Each row is a point on a tangle of strands that fork and nearly touch. The rows are in no order.
Two points are linked if the straight distance between their rows is under 73.4. Some points are linked to none.
ros: -24; -5; -11; 34; 6; -26; 7; -48; 18; 16; 1; -32; -14; 15; -12; 16; 1; 22; -14; 3
bonak: 22; -33; -23; 32; -14; -11; -26; 20; -35; 10; -2; 49; 7; 7; -24; -58; -19; -20; 15; -18
begok: -18; 12; -13; 16; -12; -30; 3; -50; 23; 10; 14; -28; 8; 16; 22; 3; 27; 32; 2; -2
siz: 5; -19; 0; 20; 0; 3; -32; 6; -13; -18; 19; 10; -14; -15; -34; -2; -3; -19; 6; 2
Tapig: -1; -4; 9; -26; 48; 16; 10; 36; 24; 10; 2; 18; -17; -13; -19; 9; -39; -25; -16; 21
Gide: 15; -2; 22; -10; 12; 10; 23; 29; -1; 17; 10; 21; -20; -12; 8; -30; -34; 11; -9; 28
dosig: -15; -5; -36; 13; -13; -16; -13; -22; -3; 14; 28; 12; -3; 7; -15; 22; -23; -25; 7; -13
zukib: -10; 39; 5; -16; 22; -12; 31; -3; -7; 10; 26; -20; -23; -6; 15; 38; 54; 5; -7; -2
lidop: 15; 13; 2; -6; -8; 7; 27; -7; 30; -15; 1; -26; -18; -19; 19; 25; 35; 16; 19; 32
Kimug: 26; -35; -7; -3; 23; 19; 2; 8; 3; 9; -24; 22; -10; 7; -1; -45; -42; -14; 19; -16
Nav: -6; 0; 19; 9; -18; 18; -19; 20; 28; -25; -1; -20; 7; -38; -10; 15; 11; 21; -6; 37
dem: 24; 30; 5; 19; -19; -11; 26; 6; -10; -17; 9; -5; 24; 10; 22; 33; 12; 1; -7; 9
rabe: 4; -30; 8; 8; -7; -11; -4; 28; -19; 23; 4; 20; -16; 36; -31; -41; 15; 10; -18; -30
Rugi: -5; -5; -21; 26; -30; -9; -21; -20; 10; -39; -31; -21; 44; 10; -19; -1; -8; -16; -3; -16
mumal: 18; -27; -12; 27; 39; 13; -6; 9; -17; 14; -27; 61; -6; 11; -9; -59; -50; -20; 11; 5
gagu: -35; 30; 12; 0; 12; -9; 1; -19; 20; -3; 19; -7; -12; -17; 4; 45; 62; 2; -12; 16
rosem: 0; 13; 0; 4; -27; -8; -30; 20; 23; -20; -12; -7; 20; -36; -37; 43; 12; 11; 1; 21
mak: -13; 4; -10; -10; 30; -14; -5; 24; -44; 18; 6; 7; -17; 9; 0; -16; 13; -5; 0; -44
rusi: -9; 41; -9; -2; -8; 9; 11; -3; 17; -6; 9; 6; 21; -29; 21; 60; -28; 2; 20; 24
tifas: 9; -13; 2; -3; 28; 2; 21; 32; 15; 14; -18; 13; -3; 16; -27; 0; -29; 0; -18; -2
dez: 34; -2; 8; -39; -11; 25; 42; 24; 8; -9; 1; 23; -3; 12; 20; 14; -25; -40; 6; 14
dif: -19; 51; -30; -9; -1; -11; -14; -26; 27; 10; -5; -3; 24; -23; 16; 59; -1; 20; 20; 10
Zede: 48; 11; -7; -10; -21; 19; 36; 26; 17; -9; -13; 21; 16; 0; 8; 12; -18; -20; 11; -19
Deza: -30; -6; 18; -18; 19; -16; 12; -27; 2; -6; -34; 4; 14; 20; 17; 48; 14; 1; 0; -9
kotib: 8; 14; -37; 25; -8; 20; -16; -18; -11; -7; -9; 10; 10; 10; -13; -41; -27; -28; -7; -50
pevab: -54; -7; 7; -43; 11; -16; -31; 21; 15; 3; -27; -32; 36; 7; -21; -9; 35; 42; -23; -5
Vos: 46; -39; 14; 15; 13; 13; 13; -14; -11; 10; -15; 23; -29; -13; 5; -31; -18; -19; 21; 9
befo: 33; -37; -7; 10; 0; 1; 13; 48; -2; 29; 12; 20; -19; 31; -28; -30; 0; -17; -13; -11
puvev: -2; -29; 19; -11; 15; -6; -29; -8; -8; 18; 3; 11; -47; -26; -2; -6; 13; 0; 18; 3
mevuz: 22; 7; 7; -33; 25; -6; 28; 11; 9; 12; -25; -12; -22; -5; 15; 15; 6; 12; 19; -2
veku: -8; -16; 16; -26; 15; 11; 8; 13; 36; 24; 5; 40; -21; -17; -19; 33; -39; -36; -10; 19
med: -17; 3; -11; -9; 21; -26; -10; 6; -18; -3; 1; -17; 7; 23; -1; 11; -23; -5; 22; -8
Ludul: 10; 33; -27; 1; -3; -21; -18; 9; -25; -30; 3; -45; 28; 7; -11; -38; 21; 12; 0; -17
Kedi: -24; 5; 1; -25; -11; 2; -25; -1; 26; -10; -28; -45; 34; 0; -11; -23; 40; 36; -20; 3
Poga: -22; -16; 22; 20; -17; -1; -12; -38; -15; -27; 11; -22; 20; 14; 14; -3; 29; 13; -20; 15
zemit: -14; 18; -12; 5; -10; -39; -5; -15; 11; 12; 9; -38; 35; 42; 39; -13; 46; 49; 4; -9
tebe: -17; 13; -21; 16; -26; 6; -24; -29; -5; 3; 9; 3; 3; 9; -7; -7; -34; -17; -9; -43
zum: -18; 14; 3; -40; 27; -22; 32; -14; -1; 22; 7; -14; -39; -6; 20; 41; 30; -16; -2; -11
togav: -12; 4; 9; -17; 27; 6; 7; 15; -39; -4; 16; -2; -3; 21; 15; -10; -4; -5; 0; -11
dutoz: -55; 1; 9; 11; -17; 20; -22; -36; 14; -33; 14; -27; 13; 17; 13; 3; 64; 10; -20; 23
tupi: 26; 15; -4; 1; -18; 6; 37; -3; -13; -17; -3; 5; 4; 19; 12; 7; -2; -24; 8; -24
sib: -15; -25; 21; 0; -5; -5; -10; 7; -10; 25; 6; -10; -7; 21; -24; -30; 6; 36; -35; -12
dag: 10; 0; -5; -11; -6; -14; -6; 10; -26; -7; -23; -36; 10; 17; 11; -31; 16; 31; -1; -25
lubo: 8; 23; -5; 11; -37; 10; -14; 3; 17; 1; 12; 10; 15; -39; -1; 51; 3; -3; 14; 19
Zesud: 4; 14; 6; 8; 13; -37; -25; 20; -26; -21; 6; -20; 37; 10; -27; 20; 3; 21; 3; 16
solol: -2; -35; 29; 21; -3; 11; 1; -9; -22; 2; -2; 1; -18; -3; -1; -31; 9; 22; -16; -5
Zave: 23; -8; -27; 28; 28; 10; -35; 34; -40; 5; -20; 54; 7; 16; -22; -75; -34; -22; 25; -8
bikif: -13; -17; 9; -1; -6; 4; -3; -31; 0; -31; -16; -2; 13; 20; -3; 35; 0; -21; 2; 5
Limus: 17; -2; 3; 30; -43; 11; -12; -13; -25; -32; -8; 8; 15; 1; -16; -35; 18; -12; -15; -25
sovo: -16; -15; 20; 10; -28; 14; -31; -32; -13; -29; 2; -7; 26; -8; 9; 2; 0; -3; 7; 6
lede: 42; 9; -4; -1; 31; 22; 19; 46; 16; 9; -12; 21; -8; -14; -29; -15; -15; -4; -12; -11
Tid: -6; 14; 25; -3; -4; 13; 17; 6; 2; 32; 25; 22; -17; -33; 12; -7; -18; 10; -27; 32
mora: 16; 13; 17; -21; 19; -12; 37; 9; 30; 8; -9; -18; -31; -27; 22; 31; 30; 15; -10; 31
sugan: -18; -31; 4; 3; 22; -22; -11; -23; 1; 17; -22; -3; -27; -14; -6; -1; -2; 15; 21; -15
loz: -10; 17; -16; -7; 9; -6; -1; 0; 7; -3; 20; -31; 12; 0; 4; 20; -14; 8; 7; 11
gebid: -27; -29; 14; -41; -13; 19; 11; -6; 38; 28; 13; 29; -11; 2; 0; 38; -11; -21; -30; 17
dos: -18; -6; 6; 20; 22; -18; -11; -38; -5; 6; -19; -21; -13; -5; 1; 1; -22; 22; -5; 5
suro: 17; -51; 1; 5; -20; -23; 15; 6; -18; 19; -11; 29; -19; 45; 2; -30; -32; -16; 14; -10
logu: -35; -27; 25; -23; -44; 20; 5; -12; 21; 20; 18; 22; -3; -8; 12; 40; 2; 1; -13; 32
vab: -6; 29; -9; 11; 8; 6; -3; -6; -1; 1; 17; -31; -4; -34; 5; -3; 16; 23; 2; 1
suna: 6; 0; 1; -1; -15; 25; 19; -31; 8; -13; 11; -4; -18; -16; 32; -7; -16; -7; -4; 21
lome: -8; 18; 16; 23; 12; 31; 16; -10; -2; -9; 18; 8; -20; -34; 15; 3; -27; -2; -6; 23
Kiso: -51; 5; 11; -4; 7; 14; -22; -24; 22; -19; 5; -28; -4; -24; 2; 25; 50; 14; -15; 15
gavoz: 31; -34; 1; 14; -13; -13; -8; 15; -31; 19; 13; 46; -6; 16; 5; -38; -27; -24; 23; -6
Penuk: 10; -27; 6; -11; 13; 33; 11; 15; 2; 9; -41; 18; 7; 40; 7; -56; -43; -10; 1; -2
Ruban: -12; 7; 15; -6; -6; 27; -23; 4; 14; -37; -12; -42; 22; -23; -11; -21; 29; 33; -14; 12
tasu: -11; 4; -4; -45; 32; -12; 20; 5; 6; 24; -9; -7; -34; 6; 23; 14; -10; -17; 21; -16
zodo: 29; -33; 1; 24; 1; -6; -7; -5; 3; -7; -5; 26; -10; -15; -20; -3; -26; -36; 14; 13
semob: 16; -21; 20; 7; -24; -11; 3; -8; -26; -7; -15; -7; 5; 21; 12; -10; 2; 18; 0; -14
dore: -5; -28; 0; 0; 26; 15; -25; 5; -27; -6; 27; 14; -20; -27; -11; -28; 13; -10; 21; -8
fabu: -16; 13; -30; 15; -19; -22; -16; -20; 24; 25; 2; 0; 10; -1; -20; 46; 6; -10; 17; -20
Melup: -5; 55; -5; 3; -10; -4; 12; 8; -11; -10; 27; 5; 35; -5; 20; 60; -9; -1; -4; 13
famu: -11; 38; -20; -14; 16; -25; 5; -26; -2; -3; -4; -31; 43; 40; 44; 9; 18; 23; 4; -5
divuf: 37; 2; -14; 21; -18; 10; -13; 22; -22; -19; -8; -6; -2; -11; -18; -39; 14; 0; 10; -26
dev: -12; 4; 32; -27; -19; 9; 1; 3; 1; 20; 23; 17; -4; -29; 10; 25; -1; 12; 1; 21
duro: 7; 15; 15; 9; -18; 22; 20; -28; 4; -30; 14; -5; -30; -30; 27; 17; 27; -18; 12; 38
nonu: 38; 30; -14; -4; 7; 8; 8; 42; -3; -13; -1; -2; 2; -10; -29; -19; 22; 6; -6; -20
Nule: 33; -8; -26; 19; -6; 36; 12; 11; -5; -9; 14; 18; -8; 19; -6; -50; -22; -40; -9; -35
vifi: 2; 33; -25; 10; -18; -5; -32; -2; 0; -17; 19; -41; 13; -29; -16; -12; 21; 5; 12; -6
palam: -10; 40; -39; 2; -27; -21; -12; -16; 39; 20; 6; -22; 23; -4; 9; 45; 20; 17; 8; -19
rud: 24; -24; 7; 5; 23; -13; 29; 49; 3; 28; -9; 33; -28; 38; -31; -25; -30; -1; -18; 6
liv: -28; 16; 4; -9; 5; -18; 0; -27; -20; -15; -39; -14; 32; 33; 30; 16; 1; 17; 3; -20
kig: 27; -18; 19; -32; 13; 13; 33; 34; 0; 11; 22; 30; -1; 1; 17; -15; -42; -30; 3; 36

Follow the links from the first point to the second, and from the first to the third. Name the last point that the two ways share.
rud, Nav, lidop => Tid
loz, Limus, Tid => tifas
palam, dag, Kiso => Tid
dosig, Ludul, nonu => tifas
tebe, lome, pevab => rusi
Kedi, rud, dosig => rusi

A fork is a point with three links, a tip a point with one. Leave the first point through the second and follow the links. Name the first fork or tip that comes.
Kiso, dutoz => Kimug
sib, solol => mak
ros, begok => Tid
mak, togav => tifas

A fork is a point with three links. Follow the links from the first point to the second and name the forks in between, in order.
vab, dif => tifas > Tid > rusi
dem, liv => Tid
palam, bikif => rusi > Tid
rud, suna => tifas > Tid
kotib, Kedi => rusi
mumal, begok => Kimug
